Points, in no order, along strands that fork, close into loops and pass close to each other.
Two points are linked if the straight distance between their rows is under 61.8. Some points are linked to none.
figu: [ 29 -19 -51   6  17   5  12 -14 -16   6 -43 -33  -1 -28  24   3   8   2
  12  -3  -5]
pelu: [-25  10  23 -13 -26  -5   3  30   6 -15  15 -10 -12   0  17  -6 -38 -23
 -34 -53  18]
Neki: [ -8 -24 -21 -12 -28   6  21  11  -1  14 -48 -20 -20 -18  16  -1 -23   0
  12 -49  -2]
seb: [ -1  36  39 -34 -12  14  16 -20  23  14 -14  18 -17  40 -26  -1 -35 -10
   8  16  17]
san: [-20 -13  10  12 -16  -3  17  20  -2  11 -17 -22 -22  22 -16   7  42  28
  37  -5 -26]
Mobef: [ 12  11   3   4  -5  14  32  20  -8 -20   3  -2  -6   7  16  19 -14  -9
  10 -33  25]
nukoz: [ 25  35  15  35  18  15   5  -4  11  -5  38  29  21   2  -1  -2  11 -14
   9  26  31]
nok: [ 23  22   2  23  35  -7  -2  24 -31 -21  10   1  -8 -22  26  27   9 -16
  13  30  10]
gebu: [-21 -19 -18  -1 -31  -3 -17  29  23 -18  11 -22   9 -14   4   3  -2   9
 -25 -77  -7]
Sefad: [ 14  48  14 -51  12  10  27 -10 -14  -6  -1 -23 -36  22  -4  18 -20   6
  23  13   1]
kovi: [-42 -32  18   8 -21 -24 -17  33  -4  11 -13   2  -4  14 -18  -3   4  48
  17 -25 -34]
renet: [-13 -26  19   6 -18   5  -1   7  18  23 -20  16 -10  12 -15 -11   6   1
 -18  -7  -3]
Mim: [ 10  -3 -17  -5   8   9  18   0 -10   5 -51 -13  -4 -33  32  14  -8 -23
 -21  -7  15]
fov: [ 10  34  20 -15 -14  26  28 -16  17  13  -7  -3 -22  19 -14  11  -9  -9
  19  18  11]
kopa: [-27 -29  10   7  -9 -25 -28  46  -1  -2  -8  -6   8 -31  26  17  13  -2
 -40 -26  -1]
gat: [-15  -9  37  19 -22  -8  12  24   2  28 -23   4 -40  19 -10   7  42  17
  17  14 -15]
kulet: [  1 -16  -6  -6   1   4 -18  -2  11  20 -44   9   2 -31  16  -3  -5 -29
 -50   5   9]
Gugek: [-15 -11  15  27  -1 -11  12  30  -1 -12  10 -15  -5  10  -3  15  40  27
  42 -11 -18]
zez: [ -7 -18  34  14   5 -40 -32  33 -12   0  -1   6  11 -11   2   2   3   6
 -24  25 -24]
Meru: [-21 -17 -17 -13 -21  -8   1   7   0   5 -33 -20  -6   4   1 -16 -13  10
  19 -25 -12]
pozil: [ -8  10  36  15   7 -18 -24  19   8  -7  28  17  22 -11   2   2 -11 -16
 -37  25  -1]
vidon: [-14 -12  38  18 -25  11   8  10  20  15  -9  25 -18  18 -27  -3  30  15
   5   3  -2]
palud: [  8  25  13  20   4   8  -2   1  20  10  16  36  13 -10  -2  -2  -6 -31
  -8  21  37]
luze: [  2  10   7 -25  -4   6 -14  -5  28  18 -10  18   9  -8   6  -4 -25 -40
 -49 -10  29]
lonu: [-11  29  39 -38  -2   1  14   0   9  -3  17   5 -10  31 -15   5 -38 -12
   2   4  10]
Bekuf: [  3 -13 -23  26  -8  19  -6   9  39 -22  -7  -1  11 -32  26  24  20 -24
 -41 -52  20]
merom: [ 18 -12 -53  -3  34  -3 -12 -15 -32 -10 -21 -26   1 -34  22  -1  -2  -3
 -10   3 -14]
bikek: [ 25  35  -7   6  22  18  22  -8  -2 -34  42   1  19  10   7  13  -2   1
  14   2  22]
dusa: [ -1 -17  13  25  -7 -13  11  40 -16   6 -24   5 -29 -17  11  19  25   0
   2  -2   5]
romu: [-12  -1  -5  20  -3   5  -9  10  25 -41  57   7  40   0   0   6  13   4
 -13 -26  17]
ped: [ 14  -7 -58   1  -6   9  13  -2  -3 -22 -16 -39  13 -29  31   6   2  -3
   3 -47   6]
golos: [ 27  24   5  -2  28   9  26   8 -26 -11  -4  -4 -13  -4  14  24   2 -14
  17  17  17]
rabek: [ 25  27  -9  12  31   3  15   0 -24 -28  53  11   6   9   3  11   8  11
  18  26  -3]
kis: [-19  -9  -5  15   0 -23  -6  22   4 -36  48 -11  28   6   4   8   0  12
   0 -27  -1]
Bipa: [  2  13   5  -5  23 -14  -9 -14 -30  -9  33  10   5  13 -12  -6  -5  13
   0  35 -19]
lipo: [-15 -11  16  31   1 -19  20  42 -20 -10 -11  -4 -15  -5  19  36  30  25
  26  -8 -13]
gasi: [ 12  10 -30   6  19  16  -3 -33  -4  -6  16   9  11   8  -1 -11   7  -5
  -4  11  -3]
vobe: [-17 -12 -15 -16  12 -24 -22   9 -25 -28  30 -18  13   2   9  -8 -24   5
  -7  -5 -19]
non: [  7  -9  13  41   4  12 -16  -5   9  19 -17  27  14 -16 -24 -10  44  -4
   3  39   8]
dumu: [  1 -11 -41  30  13   2  -9 -29 -16  -7  31   6  16  14 -12 -11  40  19
  14  17 -23]
sefal: [  3  -3 -12  -2  31 -23  -7  12 -36  -8 -15 -12 -15 -17  19   9  -3   4
   9  20  -9]
Dem: [-21 -24  -3  -9  -3 -19 -17 -14  -7  16 -32 -13 -12   1 -18 -21   2  27
  19  25 -41]
sif: [  9  33   2  10  -2  17 -12 -33  37   4  30  30  30   2  -4 -11  -9 -25
 -14  17  36]
tofur: [ 30  31  15   4  12   4  42  20 -13  -5 -24   3 -20 -11  23  39 -12 -32
  13   6  34]
zitum: [ -9 -18  24  31 -23 -13   0  54  -6  -3   1  15 -19 -12  29  15  19   1
 -10 -25   3]
Vige: [-24 -30   8  -5  -2 -37 -46  26  -7  -3  -5  -7  16 -21   5  -5   3  13
 -31  -6 -15]
dera: [-25 -10 -20  -2 -14 -16  -6  34   3 -25   2 -29   5 -15  15   8  -9   0
  11 -57  -6]
nitot: [-22 -13  25   2 -28 -34 -11  47 -12  -1   2   2  -6  -9  19   7  -5   1
 -23 -26 -12]
lut: [ 15 -21  -3  42   0  11   9   3  -6   8 -24  -1  -2  -9  -3   2  41   0
  18   8  10]
Roni: [ 28  36   8 -48  20   5  -7 -38 -17   8   8  11 -16  12   3  -1 -28 -11
  -6  35  -4]
vemi: [-15  -4   2 -34  -1   2  -3 -36  -6  18 -36 -20 -24  16 -23 -27  -9  10
  16  28 -38]
sorug: [ 18 -21 -33  32 -16  41  24 -24  37  10 -16  -3  29 -10 -10  -1  28  -5
  -2 -24  31]
faker: [ 10   9 -13  -8  -3  24   5 -45  22   2  20  18  26   4  -7  -7  -9 -17
 -12  13  15]
Femu: [  7  11  13 -17  15  10 -32 -31  14  26   7  33   6  -4 -22 -21 -18 -15
 -18  53   6]
zin: [ -4   6  -8 -26  28 -13 -28  -3  -4 -14  -3 -11   6 -30  19   0 -29 -32
 -47  -6   2]
lagi: [  1 -18 -41  11  -6  18  -3 -11  30 -25   8 -23  26 -31  17   4  14 -18
 -24 -56  13]
Razis: [  5 -11   3  14 -13   8  16  21   5   7 -22  11  -9 -19  34  14  13 -28
 -24 -22  28]
bosi: [-10   9  24   5  -1  -8 -23 -21  -1  11  28  11   0  29 -40 -20  14  15
  14  51 -19]
Simi: [ 13 -20 -34  -1 -16  23  15 -61  16  31 -28  -1  26   2 -16 -29   8   0
   7   9   3]
Bolof: [ -1  -3 -29  -2  -5  -2   6  21   2 -19 -11 -21   4 -23  29  10  -7 -22
  -7 -46  14]
rufek: [-13 -24  20  20 -48   7   7  32  15  11  25  24 -18  24 -11   1  10  23
  -3 -36   6]
kotiz: [  4  36  14 -49  10  -6   6 -10 -14 -13  29  -8 -29  33  -9   4 -25  12
  26  16  -7]
Von: [ 16 -15 -67  21   7  18  12 -19   5 -30   2 -28  27 -19  26  -6  17  11
  20 -28   3]
fale: [  8 -12 -35   5   7   9  -1 -38   5  -5  20   2   7  18 -19 -26  13  24
  14  13 -19]
Tis: [-43  -8 -15 -20 -21 -23  -5  14   0 -18   8 -22   0  26 -20 -14 -22  31
  35 -33 -34]
gigo: [ 34  13  -3   5   6  16  40   1  -9   7 -39  -1  -6 -26  26  16  -5 -32
   1  -6  32]
Kud: [  8   8   1   0  35 -19 -18  20 -43 -15  10   1  12 -15  19  18  -2  -8
  -6  33   0]
tet: [-35 -35 -10 -25 -22 -20 -22   5   6  18 -48 -14 -11   0  -9 -18 -20  13
  -3 -16 -33]
tozi: [-13 -18 -10 -25 -28   7  15 -21  23  13 -23 -18  -7  17 -17 -21 -25  13
   9 -31  -7]
kosa: [ 14  19 -23  -6   2  16  15 -40  -2  -6  25  -8  -5  29 -18 -10  10  23
  36  12 -14]
vurob: [-32 -23   9   5 -30 -26   4  36 -10  14 -26  -4 -29   3  -2   5  11  27
  12 -36 -26]
Totag: [ 12 -18 -28 -26 -17  17   7 -42  24  22 -23 -16  12   3 -18 -30 -23  11
   6 -11   3]
gigap: [  8  27   5  -6  -7  21  18 -35   6 -14  36   5   8  40 -19  -5  -6   8
  27   4  12]
nul: [20 24 18 36 21  7 15  1 -2 -8 13 15  9 -4  1 20 27 -4 24 30 14]
kisa: [-13 -20  -5   4  12 -17 -22   5 -20   8 -14  -8   0  -9   2  -5   7  14
   4  13 -26]
neba: [ -2  12  18  -6   7 -17 -22   9  -5 -23  40   6  25   8  -2   2 -19  -9
 -23   1   3]
Vuv: [-25 -14 -36  -2   1 -10 -20   4  -1 -32  35 -17  19   6  -1  -7  -7  22
  11 -22  -9]
zutos: [-14 -16  48  23 -32 -11   2  48   4  10  25  21 -18  18  -8   5   4  14
  -1  -8 -11]
mimos: [ -9  23  15 -27   5  -2  -4 -17   8   0  39  13  10  23 -20 -13 -34  -3
   1  10  -2]
vaba: [  6  -8 -38 -16  35 -13 -33 -11 -18  -6  -2 -19   4 -37  26  -3  -5 -16
 -39   7 -13]
pidu: [ 25  13   3  23  40  -8 -12  -5 -31 -17  33   8   5  -1  -5   3  25   9
   8  46 -13]
Tobi: [ 13  26  39  13  13  -9 -17   7   0  11  30  29  12  -2  -8  -1 -20 -13
  -8  32  17]
gali: [ -7 -16   9  -2 -15  11  -2  -4  24  27 -26   8  -5 -10   1  -3 -13 -20
 -41 -13  14]
Zudo: [ 15 -16 -16  -7 -12   3  27   3  -1  21 -61 -15 -27 -23  17   5 -20 -20
  -7 -25  12]
Ropo: [-20 -27  17  -6 -40   5  21  30   5  17 -22  -1 -42  19  -3  -1  10  21
  20 -31  -9]
sufo: [  8   2 -35  -7   9   9  17  -9 -15 -18  -5 -29   0   2  11   5  -9  15
  35 -15  -4]
Teb: [  2   7  25  22  -5   9 -11  -9   7  17   8  27   3   8 -31 -16  35   5
  13  46  -4]
tulan: [  9  35  -8 -26  26 -15   3 -20 -30  -8  42  -4 -16  26 -12  -5 -18  21
   3  20 -29]
Fim: [ 11  34  29   3   4   8  15   2   0   3  14   7  -8  16  -8   6  11 -10
  23  24   9]
Zizef: [-12 -23  -3   3  13  -7 -25   3  14  -2   6   0  26 -22   1   3  10 -14
 -35  -5   3]
riziv: [ -7   3  -1 -23  24 -18 -16  18 -18 -21   7 -11   9 -15  24   6 -30  -5
 -20  -8  -1]
gini: [  8  48  29 -18   3  10  14 -16   9  -7  56  17   3  37 -18  -3 -17  -3
  17  16   6]
mame: [ 15   5  -5   9  -3  21  -8 -26  20  30 -27  21  19 -24   2  -1   0 -27
 -26  26  30]
nota: [  5  23  27 -27  -1   1  -4 -18  -3  22 -11  -7 -29  31 -27  -8   2   6
  10  57 -22]
Zili: [  9  11  15 -20   3   9 -11 -33  14  32 -24  26   5 -10  -5 -17 -23 -27
 -18  29  19]
Petis: [ -8 -22  28  25   4 -22 -26  17  -4  11   0  21  12  -2 -18  -6  27  17
  -9  33 -28]
nud: [  8  14 -11  13  12  13  10  -7   9 -31  47  15  31   8   4   3  -8 -13
  -5 -18  24]
leki: [ 16  -7   3  25   3  14  -3 -11   2  12 -20  17   8 -14  -5   1  20 -16
  -5  22  20]
Mebir: [-19 -19  45  33 -15 -15 -18  35   6   1  16  26  11  16 -12  -1  20  25
  -5   9 -13]
Mudev: [  6  16 -14 -37  36 -10 -18  -5 -38 -19  -1  -7  -4  -4  17  -6 -35  -2
 -12   9 -11]
lov: [ 26 -19 -20  11 -12  26  14 -41  16  16 -32  -4  22 -10  -4 -15   8 -14
   1  -2  28]
fikil: [-23 -29   9 -19 -45  11  21   2  20  25 -23  -3 -34  19 -12 -12 -18  16
   5 -47   1]
Ran: [ -8   5  15 -20   7   4 -25 -34  -6  26  10  25  -7  12 -33 -24   0   7
  -6  49 -23]
Tov: [ 12 -19 -49  29  -1  28   9 -20  29 -13   1 -17  27 -23  13  10  29  -3
  -6 -20  17]
lotu: [ 36  46   2 -43  20  16  23 -32 -17  10   2  -3 -24  19   7  11 -11  -5
  23  21   9]
felu: [ 19 -19 -14  16   7  11  29  -8 -12  16 -43 -19  -8 -19  11   6  21  -4
  19  -7   0]
Peki: [ -3  11  10 -28  -7   4  11 -14  -1  28 -28 -21 -27  19 -18  -5  15  15
  30  34 -18]
Mem: [-14   1  17 -10 -20   8  18  11  26  -2   7   4   5  18 -11  -5 -18  -5
 -14 -32  13]
Dife: [-32 -24 -14  -1 -13 -36 -15  31  -2 -11   2 -13   3  10  -8  -2   5  40
  31 -39 -29]
miv: [ 15  20  -3 -33  33 -12 -20 -20 -26  10  -1  16  -2  -2   6  -6 -26  -6
 -25  32 -11]

A piece is two or more points that can be reached from each other along the links. Count, over all rows, the pieces, the separate loops (a circle has one, a figure eight two, a Y none), the forks (points with three links) and the tips (points with one).
pieces => 4
loops => 3
forks => 8
tips => 10

A tip is a point with one link. Name the tips that can be reached along the links from each point below, in the order of the rows.
kovi => gebu, Bekuf, Tis, tet, nota
Vige => kulet, luze, rufek
kosa => dumu, neba
